Each row is a point on a landscape with many peaks, with its height.
A climber steps from a point to the highest of its 4 nearest points, and stops where none of them is higher. Distance is the straight distance between rows; heights are no part of it.
Z_864: [-18 -55 -36 -16   7  18 -16   5  -2  -3]  h=548
Z_934: [ 10  48  35 -26   5  14  -1  -2 -14  12]  h=735
Z_329: [ 41  38  44   0  -5 -21  -1 -16 -24  39]  h=420
Z_235: [-33  11  13 -11  29   8   5  -7  10 -39]  h=631
Z_962: [ 8 27 14 19  2 -2 20  4 17 -5]  h=302
Z_446: [ 21  38  -2  -3  -3 -16  12  29 -20  30]  h=401
Z_343: [ 35  41  36  -1  -6 -22   2  -5 -20  37]  h=489
Z_493: [-27  32  20 -30  26  18  -2   2 -10 -19]  h=693
Z_901: [ -2 -71 -20  21 -24   3 -46 -31  -2   2]  h=373
Z_280: [-33 -56 -14  -3  13   7 -25 -26  19 -35]  h=393
Z_234: [-10 -10 -24  -5   5  14  11  15   3  -7]  h=487
Z_254: [ 46  34  50   0  -7 -25  -4 -29 -27  43]  h=343
Z_542: [-21 -71 -19 -12   9  12 -41 -24   6 -11]  h=512
Z_200: [-10  12   5   4  13  14  17   1  15 -18]  h=442
Z_267: [  9   4 -26   8 -12 -15  15  29   2   5]  h=265
Z_741: [-26  27  27 -22  26  12   4  -3  -2 -26]  h=723
Z_662: [ -1 -49 -31  26 -36 -13 -13  -7   4  -7]  h=51
Z_865: [-18  28  20 -20  20  16   6   1  -1 -14]  h=677
Z_475: [  3 -15 -22  28 -22 -14  13  10  16 -11]  h=59
Z_178: [ -3  34  16 -14  13  18   7   8  -8   0]  h=609
Z_769: [-24 -55 -25  -2   2  12 -20 -15  10 -17]  h=511
Z_465: [-12  38  31 -11  19  12   4  -9   5 -15]  h=643
Z_969: [-29 -25 -16 -19  20  19  -1   3   4 -22]  h=557
Z_5: [  4 -11 -44   8 -19 -29   7  35  -7  15]  h=82
Z_103: [  3 -35 -47   2 -20 -11   0  27  -9  12]  h=287
Z_656: [ 31  45  26  -7  -6 -12   0   5 -27  41]  h=570
Z_474: [ 14   2 -25  25 -22 -43  13  24   9   8]  h=207
Z_859: [ -8 -30 -26   8 -11   6   5   1  13 -17]  h=87
Z_358: [ 24  46  33 -18   0   6  -3   0 -23  30]  h=642
Z_688: [-11 -62 -31  -5  -4  13 -23  -3   1  -2]  h=543
Z_314: [-20 -73 -21 -19  11  15 -45 -17   6  -4]  h=510
Z_336: [ 23  36  18  20   0 -16  24   6   7  13]  h=299
Z_558: [ 5 18 -8  3 -2  1 18 21 -2  9]  h=846
Z_784: [ 18  31  -5   4  -3 -20  16  25 -10  21]  h=471
Z_978: [ 33  43  42   1  -2 -10   2 -14 -12  27]  h=712
Z_853: [-19 -70   4  13  -7  10 -61 -51   4  -8]  h=737
Z_797: [ -9  18  -4 -14  10  18  12  16  -4   0]  h=555
Z_675: [-17  38  25 -35  18  20  -4   2 -15  -6]  h=673
Z_131: [-41  -5   1 -27  36  13   1   3   0 -36]  h=572
Z_994: [ -2 -17 -30  12 -12  -2   9  17   7  -6]  h=201
Z_472: [  4 -23 -31  24 -24 -15   6  10  11  -7]  h=4
Z_705: [ 14   5 -15  27 -18 -32  19  18  16   2]  h=279
Z_100: [-12 -74 -15   5 -10   9 -56 -35  -1   3]  h=539
Z_10: [ 25  24  -2  21 -10 -36  21  20   8  19]  h=338
Z_258: [14 40 18  0  3  5 14  9 -4  7]  h=403
Z_892: [ 14  16  -1  25 -10 -13  24  11  18  -2]  h=387
Z_684: [-11 -57 -26  21 -21   7 -21 -17  11 -18]  h=174
Z_915: [ -3 -51 -35  10 -18   2 -12   1   2  -1]  h=412
Z_327: [-19 -33 -17  12   1  10   2 -11  23 -30]  h=205
Z_984: [ 33  41  41  18   3 -14  18 -13   2  20]  h=404
Z_184: [ -4 -52 -40   7 -20  -1 -12   7  -8   4]  h=474
Z_868: [ 43  25  50 -21 -19 -14 -18 -32 -35  47]  h=376
Z_298: [  1   8 -20  -7   0   8  14  27 -12   9]  h=573
Z_992: [ 13  39  41   6  12   5  12 -18  11  -2]  h=459
Z_979: [  8 -16 -33  32 -36 -46   8  15  14   2]  h=148
Z_551: [ 40  40  44  14   0 -26   9 -14 -12  35]  h=429
Z_944: [ -2  40  28 -17  13  16   5  -2  -3   1]  h=636
Z_706: [-11 -35 -38  -6   0  11   0  16  -6   0]  h=531
Z_138: [18 34 11 10  0 -6 17 12 -2 10]  h=258
Z_183: [-10  -8 -19   3   1  10  14   9   8 -13]  h=419
Z_35: [-13  10  -1  -2  12  16  12   5  10 -15]  h=470
Z_382: [ 31  42  51 -16  -6   0 -10 -23 -21  33]  h=483
Z_217: [  0   6  -9  15  -4   4  20   6  16 -13]  h=817
Z_415: [-26 -64 -11   4   1  10 -31 -26  15 -23]  h=428
Z_562: [-31 -38 -24 -29  29  19  -8   3  -2 -20]  h=551
Z_400: [  0  47  40 -31   8  16  -9  -9 -16   9]  h=785
Z_6: [11 16 -8 13 -7 -9 21 21  6  2]  h=791
Z_672: [-31  -8   4   0  23   6   6 -13  26 -45]  h=537
Z_432: [-28   6   3 -15  24  15   7   2   6 -25]  h=574
Z_622: [ 1 40 35 -8 11 14  8 -9  1 -2]  h=552

For each start below, name the point where the climber stops.
Z_472 -> Z_217
Z_258 -> Z_400
Z_336 -> Z_978
Z_864 -> Z_741
Z_662 -> Z_741
Z_622 -> Z_741
Z_432 -> Z_741
Z_254 -> Z_978
Z_868 -> Z_978

For each start below, name every point that the climber comes to, in order.
Z_358 -> Z_934 Z_400
Z_672 -> Z_235 Z_741
Z_992 -> Z_465 Z_741

Call two points neighbours if one is among the 4 nearest of the other. Go from one point of each pair to the other, from neighbour to neighbour, staying as high as possible. Name the lowest point that can't be avoided.
Z_558 / Z_217 -> Z_6
Z_978 / Z_400 -> Z_358
Z_400 / Z_217 -> Z_797
Z_741 / Z_400 -> Z_675
